Points on a hilly landscape, in no order, each with its height.
A ball rolls from a point to the lowest of its 2 nearest points, and stops where none of them is lower. Distance is the straight distance between rows; heights are no part of it.
Q_290: [176, 189, 138, 152, 125, 169, 108, 130, 93, 117, 142, 147, 155, 137, 161, 130, 109, 125, 142, 89, 133, 115, 131, 155, 146, 134, 207, 65]  height 2.67
Q_664: [159, 99, 157, 115, 120, 86, 158, 117, 174, 113, 112, 127, 112, 134, 144, 107, 118, 135, 162, 98, 106, 130, 158, 32, 99, 107, 84, 130]  height 6.20
Q_102: [159, 164, 113, 110, 130, 157, 114, 134, 82, 79, 97, 120, 108, 114, 163, 159, 148, 169, 125, 96, 111, 146, 146, 164, 148, 98, 185, 75]  height 3.27
Q_318: [156, 148, 118, 161, 117, 148, 110, 136, 110, 152, 197, 139, 163, 117, 128, 124, 120, 106, 148, 115, 173, 82, 89, 148, 134, 159, 166, 144]  height 3.84
Q_771: [158, 121, 97, 107, 154, 108, 151, 157, 115, 114, 113, 103, 134, 58, 134, 157, 201, 152, 156, 124, 141, 155, 122, 158, 126, 133, 112, 129]  height 1.41
Q_136: [72, 177, 89, 135, 154, 119, 117, 163, 148, 174, 113, 126, 171, 153, 122, 122, 187, 168, 130, 108, 124, 177, 157, 175, 144, 151, 99, 123]  height 3.19
Q_743: [126, 173, 97, 138, 192, 166, 138, 144, 100, 83, 76, 75, 151, 118, 159, 158, 156, 157, 115, 145, 139, 148, 154, 187, 152, 121, 159, 99]  height 3.73
Q_493: [107, 165, 122, 158, 144, 112, 110, 144, 171, 193, 156, 127, 176, 175, 126, 86, 129, 129, 146, 118, 145, 128, 171, 112, 146, 156, 85, 153]  height 3.11
Q_306: [167, 151, 133, 110, 106, 138, 113, 102, 114, 152, 201, 102, 135, 154, 117, 122, 152, 153, 159, 117, 162, 128, 140, 143, 156, 114, 114, 164]  height 3.94
Q_961: [116, 114, 183, 140, 123, 105, 153, 140, 158, 110, 86, 128, 142, 123, 167, 105, 118, 103, 116, 127, 92, 101, 146, 57, 72, 114, 116, 132]  height 6.02
Q_246: [146, 116, 151, 93, 123, 137, 136, 98, 133, 127, 170, 92, 94, 120, 106, 139, 140, 157, 111, 152, 125, 161, 156, 123, 148, 123, 60, 171]  height 2.58
Q_78: [172, 131, 149, 152, 111, 121, 122, 125, 129, 149, 187, 121, 166, 105, 135, 105, 137, 102, 153, 123, 158, 93, 106, 116, 121, 148, 129, 152]  height 3.59
Q_587: [151, 96, 155, 118, 120, 104, 150, 122, 137, 135, 121, 140, 112, 97, 117, 104, 135, 120, 118, 120, 108, 154, 133, 91, 107, 137, 106, 130]  height 1.83
Q_686: [96, 178, 100, 118, 156, 123, 131, 167, 129, 154, 91, 133, 168, 143, 146, 134, 193, 151, 146, 105, 109, 177, 161, 180, 134, 128, 130, 95]  height 3.41
Q_604: [159, 158, 129, 116, 109, 113, 140, 162, 114, 161, 119, 183, 166, 147, 162, 116, 191, 113, 184, 93, 102, 155, 171, 127, 115, 98, 138, 71]  height 3.08
Q_555: [157, 94, 138, 70, 107, 93, 145, 98, 159, 117, 136, 132, 76, 138, 97, 130, 128, 182, 174, 90, 127, 166, 140, 91, 131, 102, 83, 115]  height 3.01
Q_216: [120, 90, 111, 93, 123, 82, 165, 171, 135, 149, 101, 157, 114, 90, 107, 127, 171, 150, 149, 97, 100, 182, 150, 98, 104, 127, 96, 110]  height 2.23
Q_344: [109, 143, 173, 177, 121, 144, 128, 161, 123, 83, 72, 149, 171, 144, 165, 135, 97, 74, 132, 141, 110, 81, 89, 115, 82, 122, 200, 84]  height 5.47
Q_298: [70, 154, 120, 134, 137, 124, 121, 93, 153, 143, 75, 148, 121, 187, 124, 101, 71, 121, 116, 119, 113, 106, 144, 118, 121, 101, 143, 128]  height 5.99
Q_599: [89, 147, 141, 129, 117, 113, 127, 93, 171, 113, 80, 123, 117, 171, 151, 116, 80, 125, 142, 102, 107, 82, 141, 83, 98, 89, 133, 142]  height 6.19
Q_586: [142, 83, 119, 86, 115, 72, 162, 156, 159, 155, 121, 159, 106, 117, 99, 120, 149, 159, 182, 77, 114, 171, 142, 67, 115, 123, 94, 99]  height 1.46
Q_547: [77, 116, 120, 152, 155, 142, 110, 153, 91, 100, 101, 116, 118, 118, 106, 151, 106, 118, 61, 173, 128, 138, 92, 181, 139, 140, 156, 107]  height 3.80
Q_292: [77, 148, 113, 141, 131, 155, 105, 115, 108, 133, 97, 140, 121, 176, 108, 132, 62, 114, 90, 158, 129, 112, 125, 175, 151, 126, 155, 107]  height 4.08
Q_197: [158, 100, 119, 103, 107, 99, 141, 114, 125, 122, 132, 156, 104, 111, 122, 124, 134, 132, 168, 77, 118, 140, 106, 113, 112, 109, 143, 109]  height 2.33
Q_339: [58, 94, 128, 165, 151, 112, 116, 141, 129, 139, 66, 157, 130, 153, 97, 113, 68, 97, 56, 175, 114, 124, 105, 119, 109, 137, 143, 112]  height 4.56
Q_486: [63, 157, 88, 129, 138, 114, 114, 115, 146, 165, 98, 155, 119, 181, 115, 109, 94, 134, 127, 96, 117, 135, 139, 147, 140, 112, 151, 123]  height 6.17
Q_619: [121, 123, 93, 84, 143, 116, 150, 112, 136, 110, 126, 90, 97, 104, 115, 165, 159, 175, 153, 114, 137, 153, 139, 153, 140, 116, 95, 153]  height 4.55
Q_354: [160, 108, 168, 120, 93, 115, 126, 93, 164, 74, 123, 117, 119, 114, 171, 125, 108, 108, 158, 109, 115, 82, 106, 70, 86, 104, 130, 145]  height 2.56
Q_849: [122, 143, 161, 169, 128, 149, 120, 123, 125, 102, 102, 139, 156, 143, 154, 121, 87, 80, 119, 140, 118, 87, 99, 125, 106, 122, 175, 106]  height 5.39
Q_85: [93, 134, 94, 112, 148, 103, 153, 193, 114, 156, 85, 152, 168, 104, 146, 134, 210, 143, 143, 107, 94, 175, 158, 151, 113, 125, 121, 95]  height 3.10
Q_114: [190, 119, 142, 106, 103, 125, 132, 102, 101, 92, 111, 161, 101, 113, 142, 131, 134, 127, 143, 103, 95, 142, 112, 115, 109, 92, 155, 98]  height 2.64
Q_149: [87, 167, 125, 130, 143, 137, 120, 134, 106, 139, 75, 158, 136, 170, 127, 125, 113, 127, 112, 102, 97, 148, 135, 167, 129, 110, 171, 81]  height 6.41
Q_603: [99, 154, 129, 157, 126, 149, 112, 123, 155, 188, 177, 112, 166, 182, 124, 110, 100, 119, 129, 166, 174, 88, 165, 129, 153, 151, 85, 176]  height 3.87
Q_400: [151, 152, 119, 120, 123, 129, 122, 134, 95, 135, 128, 151, 129, 118, 143, 126, 144, 134, 148, 82, 116, 133, 119, 152, 132, 113, 175, 91]  height 3.09
Q_137: [134, 188, 116, 143, 135, 150, 115, 159, 92, 134, 117, 156, 157, 135, 149, 143, 129, 140, 136, 83, 124, 135, 133, 176, 149, 136, 204, 63]  height 2.85
Q_270: [187, 126, 146, 89, 105, 116, 133, 103, 107, 110, 112, 137, 94, 115, 142, 138, 174, 141, 148, 114, 99, 165, 148, 125, 119, 97, 102, 94]  height 2.44
Q_397: [120, 139, 182, 161, 135, 147, 133, 140, 108, 115, 83, 146, 166, 150, 142, 110, 106, 83, 105, 148, 102, 134, 122, 138, 100, 123, 169, 80]  height 5.32
Q_677: [106, 128, 78, 147, 123, 118, 116, 126, 132, 161, 153, 152, 145, 129, 123, 113, 87, 108, 170, 94, 155, 73, 83, 126, 130, 135, 175, 136]  height 4.49
Q_500: [120, 137, 110, 93, 110, 115, 117, 96, 167, 159, 181, 101, 111, 198, 111, 116, 113, 160, 184, 100, 160, 128, 144, 98, 169, 108, 122, 163]  height 4.73
Q_724: [188, 142, 88, 109, 147, 113, 151, 164, 101, 117, 100, 112, 139, 78, 153, 169, 231, 154, 182, 118, 142, 147, 152, 147, 127, 112, 117, 94]  height 0.62
Q_632: [179, 161, 145, 116, 113, 114, 111, 132, 116, 161, 174, 115, 154, 126, 129, 109, 185, 140, 163, 106, 145, 141, 145, 144, 145, 129, 102, 130]  height 4.14
Q_124: [125, 95, 148, 147, 115, 120, 139, 122, 182, 116, 176, 97, 119, 115, 139, 119, 92, 110, 140, 140, 151, 62, 121, 56, 122, 154, 90, 183]  height 3.54
Q_405: [185, 123, 176, 148, 120, 137, 127, 145, 100, 119, 153, 133, 153, 85, 142, 104, 167, 80, 97, 156, 128, 144, 102, 133, 119, 155, 133, 115]  height 2.05
Q_349: [82, 109, 52, 115, 174, 98, 148, 151, 145, 142, 115, 99, 130, 88, 104, 153, 166, 167, 137, 113, 149, 150, 124, 152, 135, 146, 106, 161]  height 3.16
Q_879: [148, 131, 161, 133, 123, 112, 139, 162, 117, 166, 122, 158, 176, 113, 143, 95, 181, 107, 135, 129, 101, 165, 163, 122, 111, 138, 103, 94]  height 1.78
Q_446: [121, 179, 132, 128, 118, 169, 110, 79, 128, 131, 136, 132, 132, 189, 144, 117, 85, 117, 139, 122, 137, 93, 142, 149, 147, 103, 152, 131]  height 3.33
Q_464: [158, 118, 146, 95, 119, 96, 139, 121, 128, 139, 124, 128, 109, 122, 126, 113, 168, 144, 144, 115, 105, 172, 165, 107, 126, 115, 77, 118]  height 2.19
Q_712: [116, 177, 82, 105, 146, 109, 122, 146, 130, 141, 135, 96, 137, 133, 131, 147, 196, 178, 165, 99, 149, 156, 145, 175, 155, 118, 119, 140]  height 1.88
Q_312: [134, 72, 122, 109, 129, 115, 152, 139, 132, 84, 106, 142, 89, 60, 99, 157, 145, 139, 110, 128, 114, 164, 76, 135, 106, 141, 128, 131]  height 3.26
Q_637: [187, 168, 159, 129, 106, 144, 120, 82, 119, 105, 147, 123, 140, 153, 177, 117, 128, 113, 175, 101, 131, 100, 137, 121, 130, 90, 149, 109]  height 2.70
Q_447: [142, 92, 109, 125, 118, 98, 131, 152, 139, 174, 206, 118, 137, 98, 80, 113, 134, 144, 156, 111, 180, 121, 101, 106, 142, 169, 101, 172]  height 1.05
Q_413: [156, 120, 159, 118, 102, 162, 124, 57, 126, 99, 161, 106, 96, 144, 132, 125, 90, 116, 121, 153, 129, 106, 135, 118, 132, 105, 118, 166]  height 3.58
Q_423: [87, 92, 94, 125, 155, 85, 140, 171, 143, 173, 129, 127, 132, 87, 97, 121, 157, 157, 109, 108, 121, 164, 136, 119, 127, 166, 87, 144]  height 3.40
Q_378: [132, 103, 85, 75, 135, 127, 149, 114, 147, 98, 152, 101, 87, 97, 94, 178, 147, 194, 179, 105, 153, 146, 99, 146, 140, 119, 111, 154]  height 4.12
Q_762: [111, 151, 113, 108, 128, 185, 119, 89, 97, 110, 144, 89, 86, 154, 124, 171, 113, 152, 101, 162, 136, 126, 145, 183, 160, 105, 134, 155]  height 2.72
Q_615: [162, 200, 137, 124, 128, 142, 101, 136, 113, 146, 165, 97, 158, 157, 130, 137, 190, 166, 143, 129, 153, 152, 168, 190, 158, 122, 93, 145]  height 1.06
Q_563: [118, 187, 154, 144, 127, 155, 115, 91, 139, 108, 99, 135, 149, 185, 166, 125, 80, 104, 146, 115, 120, 82, 136, 143, 117, 102, 167, 105]  height 3.61
Q_644: [138, 114, 103, 123, 107, 165, 113, 100, 100, 113, 163, 126, 87, 122, 112, 154, 94, 128, 101, 147, 136, 110, 93, 155, 145, 130, 159, 159]  height 3.92
Q_323: [102, 95, 80, 116, 99, 164, 123, 110, 119, 154, 175, 135, 93, 134, 99, 152, 85, 132, 119, 151, 159, 101, 96, 147, 155, 133, 139, 175]  height 4.19
Q_901: [128, 154, 155, 138, 131, 125, 127, 121, 129, 161, 126, 136, 164, 142, 139, 95, 143, 109, 130, 122, 111, 140, 155, 131, 128, 130, 112, 119]  height 2.10
Q_939: [172, 85, 140, 121, 100, 105, 145, 116, 140, 107, 121, 162, 124, 99, 142, 119, 125, 111, 171, 91, 115, 121, 91, 78, 85, 111, 151, 117]  height 1.92
Q_461: [106, 150, 140, 120, 112, 91, 128, 108, 184, 127, 114, 114, 129, 173, 171, 103, 113, 133, 178, 80, 115, 92, 154, 64, 115, 92, 118, 134]  height 6.37
Q_812: [95, 93, 137, 166, 159, 109, 127, 154, 146, 168, 135, 137, 144, 112, 116, 94, 111, 105, 71, 154, 126, 132, 141, 96, 125, 184, 87, 144]  height 2.63
Q_868: [111, 100, 91, 117, 152, 122, 145, 142, 115, 95, 112, 110, 107, 68, 107, 162, 149, 140, 108, 141, 134, 144, 89, 160, 124, 147, 142, 144]  height 2.90
Q_174: [170, 148, 185, 138, 103, 138, 123, 103, 129, 85, 120, 125, 156, 130, 196, 122, 135, 97, 160, 118, 108, 82, 125, 106, 96, 95, 148, 104]  height 2.47
Q_885: [86, 107, 117, 145, 150, 105, 124, 156, 129, 172, 136, 134, 145, 102, 106, 107, 141, 128, 90, 135, 124, 147, 132, 137, 127, 174, 104, 139]  height 2.99
Q_557: [177, 141, 171, 153, 130, 155, 119, 166, 79, 106, 147, 121, 152, 86, 141, 128, 159, 106, 97, 155, 127, 148, 108, 167, 140, 154, 151, 88]  height 2.20
Q_263: [126, 138, 161, 161, 119, 168, 113, 106, 132, 115, 146, 118, 145, 146, 136, 119, 81, 83, 113, 180, 143, 76, 117, 134, 133, 139, 134, 145]  height 2.81
Q_87: [61, 183, 86, 137, 147, 144, 103, 126, 125, 153, 94, 156, 135, 186, 118, 137, 99, 132, 116, 107, 121, 139, 141, 192, 153, 127, 164, 92]  height 6.32
Q_689: [122, 153, 128, 148, 130, 146, 119, 122, 95, 115, 82, 158, 131, 158, 137, 125, 84, 114, 117, 107, 109, 116, 105, 142, 119, 108, 209, 80]  height 6.48
Q_361: [176, 170, 186, 170, 132, 173, 109, 137, 87, 113, 157, 119, 177, 128, 138, 128, 124, 101, 102, 160, 144, 125, 122, 171, 146, 164, 154, 90]  height 2.34
Q_902: [68, 81, 93, 150, 139, 123, 111, 141, 122, 162, 137, 153, 119, 118, 92, 119, 85, 102, 65, 179, 152, 102, 102, 146, 138, 162, 121, 145]  height 7.00
Q_955: [196, 149, 104, 112, 125, 154, 122, 152, 79, 68, 102, 120, 110, 77, 176, 168, 179, 169, 145, 103, 126, 138, 148, 143, 139, 103, 185, 65]  height 3.06
Q_449: [207, 99, 154, 111, 93, 100, 135, 108, 135, 124, 166, 135, 131, 106, 135, 116, 159, 128, 190, 103, 138, 128, 112, 85, 118, 124, 104, 115]  height 3.24
Q_809: [72, 141, 114, 152, 176, 162, 113, 152, 94, 101, 100, 88, 145, 134, 116, 162, 125, 128, 77, 185, 131, 141, 125, 202, 157, 151, 136, 106]  height 3.98
Q_410: [71, 149, 155, 167, 136, 129, 135, 158, 143, 128, 65, 155, 195, 167, 152, 128, 96, 85, 134, 127, 106, 93, 121, 119, 81, 122, 176, 92]  height 5.57
Q_4: [89, 63, 92, 141, 127, 132, 109, 137, 117, 122, 131, 147, 87, 104, 89, 144, 90, 97, 55, 185, 150, 117, 67, 146, 138, 155, 142, 149]  height 6.91
Q_362: [113, 140, 102, 142, 116, 116, 114, 131, 157, 175, 187, 113, 159, 150, 123, 107, 109, 122, 191, 102, 183, 67, 113, 100, 146, 140, 137, 161]  height 3.25
Q_608: [102, 89, 158, 178, 146, 115, 134, 153, 159, 134, 126, 135, 149, 105, 129, 94, 103, 73, 75, 168, 129, 109, 115, 77, 102, 173, 105, 141]  height 2.24
Q_768: [130, 127, 142, 108, 110, 131, 130, 66, 142, 119, 132, 121, 96, 160, 127, 117, 93, 131, 129, 124, 118, 128, 147, 112, 131, 102, 114, 154]  height 3.36
Q_256: [108, 81, 139, 125, 141, 112, 143, 148, 117, 107, 94, 130, 108, 74, 99, 133, 153, 115, 75, 152, 111, 172, 99, 129, 99, 146, 128, 127]  height 3.47
Q_670: [123, 150, 125, 98, 114, 154, 123, 81, 107, 123, 150, 112, 90, 159, 121, 138, 113, 148, 117, 130, 123, 136, 146, 156, 155, 101, 124, 147]  height 3.03
Q_998: [123, 102, 162, 131, 105, 106, 131, 119, 184, 79, 140, 99, 105, 108, 153, 133, 98, 119, 135, 121, 125, 63, 109, 47, 93, 134, 102, 170]  height 3.07
Q_313: [117, 135, 148, 118, 131, 146, 124, 100, 135, 148, 163, 97, 111, 153, 111, 116, 121, 141, 95, 158, 125, 144, 172, 129, 152, 133, 72, 167]  height 2.28
Q_317: [200, 102, 159, 104, 101, 106, 130, 113, 130, 136, 193, 109, 128, 102, 108, 118, 158, 139, 164, 128, 153, 143, 125, 93, 134, 143, 76, 148]  height 3.48
Q_322: [115, 85, 109, 151, 117, 120, 125, 126, 143, 126, 140, 155, 119, 97, 115, 116, 97, 86, 117, 127, 144, 92, 70, 105, 109, 154, 159, 148]  height 6.73
Q_717: [99, 81, 124, 157, 126, 132, 117, 123, 141, 111, 111, 153, 110, 117, 105, 117, 72, 77, 73, 180, 141, 98, 71, 109, 120, 140, 146, 148]  height 6.82
Q_984: [101, 107, 159, 167, 130, 132, 123, 126, 148, 121, 139, 121, 141, 121, 133, 102, 89, 69, 79, 188, 143, 79, 114, 106, 121, 161, 114, 156]  height 2.54
Q_494: [96, 113, 110, 118, 108, 177, 120, 108, 135, 189, 175, 108, 92, 166, 102, 147, 93, 136, 105, 181, 157, 116, 158, 135, 162, 126, 84, 184]  height 4.53
Q_737: [192, 113, 175, 142, 108, 155, 116, 111, 106, 56, 95, 146, 113, 119, 156, 125, 108, 90, 105, 143, 93, 131, 79, 100, 102, 96, 186, 107]  height 1.98
Q_396: [160, 134, 107, 99, 110, 107, 150, 173, 90, 145, 104, 178, 128, 118, 150, 143, 217, 135, 181, 95, 104, 163, 158, 129, 112, 96, 136, 66]  height 2.88
Q_295: [123, 165, 141, 144, 116, 188, 107, 88, 116, 136, 149, 122, 140, 183, 132, 134, 72, 104, 118, 172, 149, 81, 142, 165, 158, 125, 139, 136]  height 3.05
Q_591: [142, 187, 143, 132, 149, 150, 111, 144, 103, 135, 131, 102, 166, 129, 138, 141, 182, 146, 113, 144, 123, 157, 160, 195, 150, 143, 106, 116]  height 1.47
Q_719: [174, 97, 129, 80, 114, 131, 146, 91, 133, 68, 135, 122, 72, 85, 109, 163, 145, 170, 143, 126, 123, 157, 113, 137, 129, 114, 95, 125]  height 3.12
Q_825: [104, 153, 113, 130, 115, 172, 103, 120, 130, 199, 191, 110, 132, 174, 107, 141, 115, 144, 125, 161, 171, 110, 154, 162, 165, 135, 101, 181]  height 4.24
Q_315: [119, 140, 148, 126, 145, 143, 117, 123, 113, 138, 147, 94, 131, 118, 113, 128, 152, 136, 80, 166, 123, 148, 155, 162, 144, 147, 81, 155]  height 1.97
Q_581: [115, 123, 101, 108, 117, 97, 129, 112, 162, 164, 166, 117, 130, 159, 113, 103, 104, 135, 187, 83, 155, 112, 127, 84, 146, 127, 132, 149]  height 4.09
Q_688: [77, 89, 78, 135, 155, 91, 134, 163, 153, 183, 146, 133, 109, 124, 88, 115, 105, 159, 100, 111, 129, 142, 136, 103, 151, 171, 82, 160]  height 3.99
Q_594: [182, 168, 103, 98, 125, 120, 129, 145, 97, 122, 119, 119, 122, 111, 157, 158, 217, 161, 177, 95, 129, 153, 158, 153, 141, 98, 122, 85]  height 1.20
Q_582: [141, 175, 102, 95, 139, 124, 128, 125, 114, 120, 110, 111, 113, 131, 151, 153, 183, 168, 156, 99, 124, 160, 155, 172, 148, 94, 125, 110]  height 1.12
Q_735: [196, 121, 106, 99, 114, 133, 138, 157, 75, 80, 97, 154, 96, 83, 166, 175, 193, 152, 157, 106, 102, 151, 138, 127, 116, 97, 161, 60]  height 2.86
Q_774: [85, 90, 134, 138, 162, 129, 122, 155, 102, 94, 91, 110, 109, 93, 103, 144, 142, 111, 54, 179, 117, 158, 87, 157, 126, 147, 135, 124]  height 3.63
Q_451: [144, 108, 147, 96, 117, 111, 145, 80, 159, 123, 134, 119, 84, 152, 112, 114, 100, 155, 137, 107, 116, 151, 157, 80, 134, 109, 81, 147]  height 3.49
Q_985: [120, 136, 94, 156, 113, 156, 98, 120, 117, 146, 167, 152, 144, 138, 134, 125, 77, 100, 142, 135, 167, 60, 88, 150, 144, 139, 174, 140]  height 4.13
Q_279: [83, 163, 97, 118, 115, 132, 109, 100, 172, 175, 160, 117, 117, 216, 128, 108, 90, 141, 157, 123, 154, 111, 168, 114, 167, 110, 119, 164]  height 5.30
Q_437: [153, 83, 149, 139, 113, 99, 152, 141, 151, 129, 132, 152, 135, 84, 135, 98, 130, 93, 139, 112, 120, 124, 107, 72, 87, 138, 126, 134]  height 1.40
Q_169: [75, 113, 82, 152, 138, 127, 104, 139, 115, 155, 133, 160, 130, 132, 102, 125, 87, 108, 92, 145, 143, 103, 94, 164, 140, 153, 159, 125]  height 7.09
Q_921: [192, 105, 117, 94, 95, 116, 150, 143, 95, 111, 115, 174, 99, 96, 135, 158, 199, 138, 184, 95, 103, 152, 131, 115, 107, 104, 132, 66]  height 2.68
Q_942: [135, 123, 135, 117, 132, 135, 132, 138, 87, 78, 73, 127, 101, 109, 129, 149, 135, 138, 89, 131, 94, 157, 105, 155, 120, 103, 173, 97]  height 1.54
Q_718: [161, 113, 149, 149, 112, 148, 121, 117, 125, 138, 204, 114, 143, 108, 119, 109, 121, 92, 119, 164, 169, 97, 107, 120, 133, 159, 117, 180]  height 3.39
Q_76: [155, 99, 172, 117, 115, 95, 167, 132, 151, 119, 87, 156, 126, 125, 155, 108, 135, 109, 140, 123, 84, 143, 161, 48, 77, 95, 99, 119]  height 6.10
Q_37: [88, 104, 126, 136, 135, 102, 142, 129, 136, 150, 72, 158, 120, 139, 114, 106, 95, 117, 101, 112, 92, 136, 126, 91, 92, 119, 148, 127]  height 5.02
Q_43: [75, 192, 66, 124, 155, 117, 103, 154, 153, 167, 133, 106, 152, 167, 124, 131, 177, 185, 147, 112, 154, 158, 151, 184, 159, 137, 112, 154]  height 2.69
Q_766: [116, 101, 77, 124, 177, 101, 155, 164, 128, 125, 119, 100, 143, 53, 109, 155, 180, 146, 130, 130, 149, 147, 102, 158, 122, 158, 122, 149]  height 2.26
Q_760: [134, 71, 132, 137, 133, 111, 145, 137, 150, 131, 169, 132, 97, 89, 86, 120, 106, 122, 85, 145, 139, 138, 112, 90, 124, 174, 82, 168]  height 2.71
Q_639: [47, 139, 146, 174, 139, 115, 129, 163, 172, 141, 72, 145, 183, 156, 154, 114, 92, 102, 119, 127, 106, 79, 146, 98, 90, 143, 132, 111]  height 5.72
Q_347: [95, 107, 110, 107, 134, 93, 154, 193, 125, 169, 88, 173, 146, 120, 129, 116, 188, 137, 127, 109, 79, 188, 175, 108, 106, 125, 104, 103]  height 2.73
Q_811: [104, 89, 112, 91, 116, 137, 147, 89, 149, 119, 145, 120, 55, 133, 75, 155, 88, 170, 117, 130, 126, 146, 127, 122, 128, 119, 99, 170]  height 5.14
Q_832: [154, 99, 168, 146, 122, 122, 133, 131, 138, 113, 141, 136, 137, 85, 129, 100, 131, 75, 102, 151, 127, 123, 98, 96, 107, 155, 130, 140]  height 1.82
Q_262: [106, 115, 184, 148, 140, 125, 144, 152, 118, 134, 83, 151, 164, 135, 133, 98, 128, 89, 84, 156, 85, 155, 146, 112, 92, 133, 131, 105]  height 5.26
Q_112: [131, 78, 128, 147, 125, 97, 140, 149, 149, 163, 183, 136, 132, 83, 98, 104, 120, 113, 123, 123, 160, 120, 104, 80, 123, 181, 102, 166]  height 2.16
Q_145: [160, 135, 140, 125, 108, 158, 113, 87, 105, 100, 151, 128, 106, 135, 136, 126, 96, 117, 122, 128, 129, 112, 107, 137, 136, 114, 156, 137]  height 3.75
Q_366: [120, 125, 94, 128, 120, 112, 113, 135, 128, 186, 195, 121, 144, 133, 94, 117, 125, 141, 163, 108, 171, 112, 113, 126, 150, 150, 130, 168]  height 2.27
Q_877: [59, 96, 104, 144, 144, 106, 125, 123, 144, 156, 76, 156, 106, 148, 102, 102, 70, 119, 78, 136, 116, 119, 122, 102, 111, 131, 133, 138]  height 4.81
Q_859: [146, 133, 115, 151, 116, 154, 106, 118, 104, 93, 114, 154, 118, 132, 139, 125, 72, 106, 121, 109, 119, 91, 74, 130, 123, 117, 219, 111]  height 6.55
Q_935: [127, 140, 150, 126, 147, 126, 140, 164, 102, 134, 106, 128, 161, 104, 139, 122, 196, 129, 108, 147, 96, 172, 154, 158, 123, 140, 105, 97]  height 1.48
Q_531: [167, 97, 150, 93, 111, 150, 137, 90, 124, 83, 165, 108, 76, 94, 106, 153, 135, 150, 109, 151, 124, 154, 110, 135, 137, 127, 93, 162]  height 2.87
Q_856: [141, 127, 163, 112, 122, 97, 142, 101, 185, 112, 128, 96, 119, 159, 160, 108, 109, 137, 167, 100, 116, 103, 167, 45, 124, 103, 80, 144]  height 6.33
Q_820: [122, 67, 146, 133, 146, 110, 154, 128, 156, 116, 121, 136, 76, 102, 85, 121, 90, 120, 63, 151, 114, 152, 126, 77, 112, 160, 79, 161]  height 3.00
Q_523: [128, 115, 134, 141, 115, 140, 129, 103, 142, 145, 181, 114, 127, 130, 123, 115, 91, 103, 126, 152, 152, 87, 128, 102, 133, 143, 107, 178]  height 3.15
Q_763: [67, 150, 91, 127, 123, 122, 121, 97, 174, 159, 119, 130, 110, 201, 126, 105, 64, 128, 143, 117, 142, 87, 152, 103, 144, 105, 117, 153]  height 5.68
Q_66: [176, 113, 161, 132, 117, 149, 118, 140, 84, 51, 80, 134, 88, 113, 136, 146, 119, 117, 84, 149, 91, 166, 88, 120, 114, 101, 187, 90]  height 1.79
Q_814: [55, 110, 115, 156, 135, 130, 105, 127, 124, 136, 79, 158, 129, 173, 105, 117, 48, 95, 72, 186, 140, 99, 103, 149, 136, 128, 146, 105]  height 4.34
Q_844: [102, 94, 158, 127, 142, 100, 160, 152, 132, 145, 70, 159, 128, 122, 122, 100, 126, 119, 83, 140, 77, 168, 152, 82, 83, 125, 117, 117]  height 5.17
Q_41: [125, 181, 112, 123, 138, 163, 112, 131, 115, 145, 164, 83, 139, 147, 119, 160, 166, 170, 125, 145, 159, 135, 155, 196, 162, 123, 104, 170]  height 1.60
Q_12: [176, 87, 142, 79, 108, 76, 149, 116, 168, 133, 136, 147, 95, 141, 105, 122, 151, 170, 213, 80, 131, 156, 140, 57, 135, 110, 87, 88]  height 2.39
Q_205: [102, 147, 131, 168, 146, 125, 108, 136, 147, 186, 155, 133, 184, 153, 114, 99, 116, 113, 113, 146, 142, 115, 154, 133, 142, 176, 93, 140]  height 3.51
Q_589: [84, 168, 90, 153, 207, 169, 126, 146, 116, 102, 83, 77, 167, 145, 131, 167, 139, 148, 102, 174, 148, 142, 146, 210, 161, 141, 135, 112]  height 4.00
Q_583: [141, 145, 163, 141, 157, 147, 122, 146, 100, 113, 135, 84, 156, 99, 127, 138, 186, 134, 84, 180, 126, 155, 142, 182, 143, 156, 92, 133]  height 1.74
Q_203: [140, 141, 140, 112, 141, 129, 134, 146, 93, 106, 89, 115, 123, 106, 141, 140, 175, 136, 108, 139, 102, 161, 143, 163, 126, 119, 131, 92]  height 1.19
Q_343: [175, 184, 149, 158, 121, 178, 102, 127, 90, 121, 172, 129, 162, 133, 144, 134, 112, 120, 128, 117, 155, 103, 123, 169, 153, 153, 177, 95]  height 2.50
Q_206: [70, 123, 154, 158, 133, 99, 143, 171, 174, 122, 71, 128, 143, 131, 159, 125, 99, 111, 101, 126, 90, 75, 143, 56, 77, 132, 121, 137]  height 5.90
Q_683: [150, 111, 105, 154, 111, 144, 110, 121, 125, 100, 141, 148, 124, 107, 141, 126, 84, 85, 136, 114, 141, 82, 58, 115, 117, 134, 193, 141]  height 6.63
Q_233: [89, 158, 88, 122, 153, 179, 122, 124, 112, 137, 140, 82, 124, 142, 121, 179, 139, 161, 103, 177, 154, 117, 147, 199, 164, 122, 119, 173]  height 2.21
Q_720: [183, 103, 90, 90, 128, 132, 155, 112, 131, 64, 133, 107, 90, 66, 125, 184, 158, 183, 183, 108, 146, 143, 97, 151, 131, 114, 126, 125]  height 3.52
Q_146: [197, 120, 144, 92, 95, 125, 124, 103, 119, 131, 206, 100, 114, 127, 99, 142, 159, 163, 169, 125, 163, 140, 128, 125, 152, 124, 93, 163]  height 3.70
Q_227: [115, 144, 118, 125, 132, 106, 121, 130, 143, 178, 152, 125, 142, 153, 119, 96, 138, 141, 142, 108, 130, 146, 153, 113, 146, 140, 98, 146]  height 2.57
Q_91: [146, 155, 110, 123, 168, 151, 136, 153, 91, 68, 65, 93, 126, 99, 168, 164, 159, 161, 121, 127, 117, 153, 150, 166, 142, 100, 175, 77]  height 3.50
Q_870: [167, 119, 176, 140, 103, 129, 129, 116, 136, 64, 96, 137, 134, 105, 175, 126, 122, 85, 135, 133, 99, 91, 88, 81, 74, 97, 168, 124]  height 2.22
Q_550: [100, 120, 102, 77, 125, 128, 140, 90, 138, 107, 123, 101, 69, 141, 102, 161, 121, 179, 129, 113, 122, 157, 138, 150, 142, 100, 98, 158]  height 4.86
Q_823: [88, 160, 145, 160, 134, 154, 108, 107, 135, 124, 89, 138, 158, 193, 135, 127, 56, 91, 112, 155, 128, 90, 127, 156, 126, 129, 154, 100]  height 3.86
Q_671: [194, 127, 149, 119, 101, 123, 122, 86, 127, 117, 178, 119, 143, 128, 154, 120, 134, 122, 193, 101, 145, 103, 113, 101, 129, 114, 131, 136]  height 2.98

Call two points neighbours if one is among the 2 nearest of the other. Go from one point of each pair to the other, from neighbour to neighbour, staying as low as possible. Name the highest point that can't be avoided.
Q_582 / Q_203 => Q_589
Q_724 / Q_437 => Q_677
Q_582 / Q_615 => Q_451
Q_447 / Q_437 => Q_820
Q_586 / Q_608 => Q_686
Q_523 / Q_921 => Q_124
Q_582 / Q_608 => Q_423
Q_724 / Q_582 => Q_594
Q_203 / Q_921 => Q_604
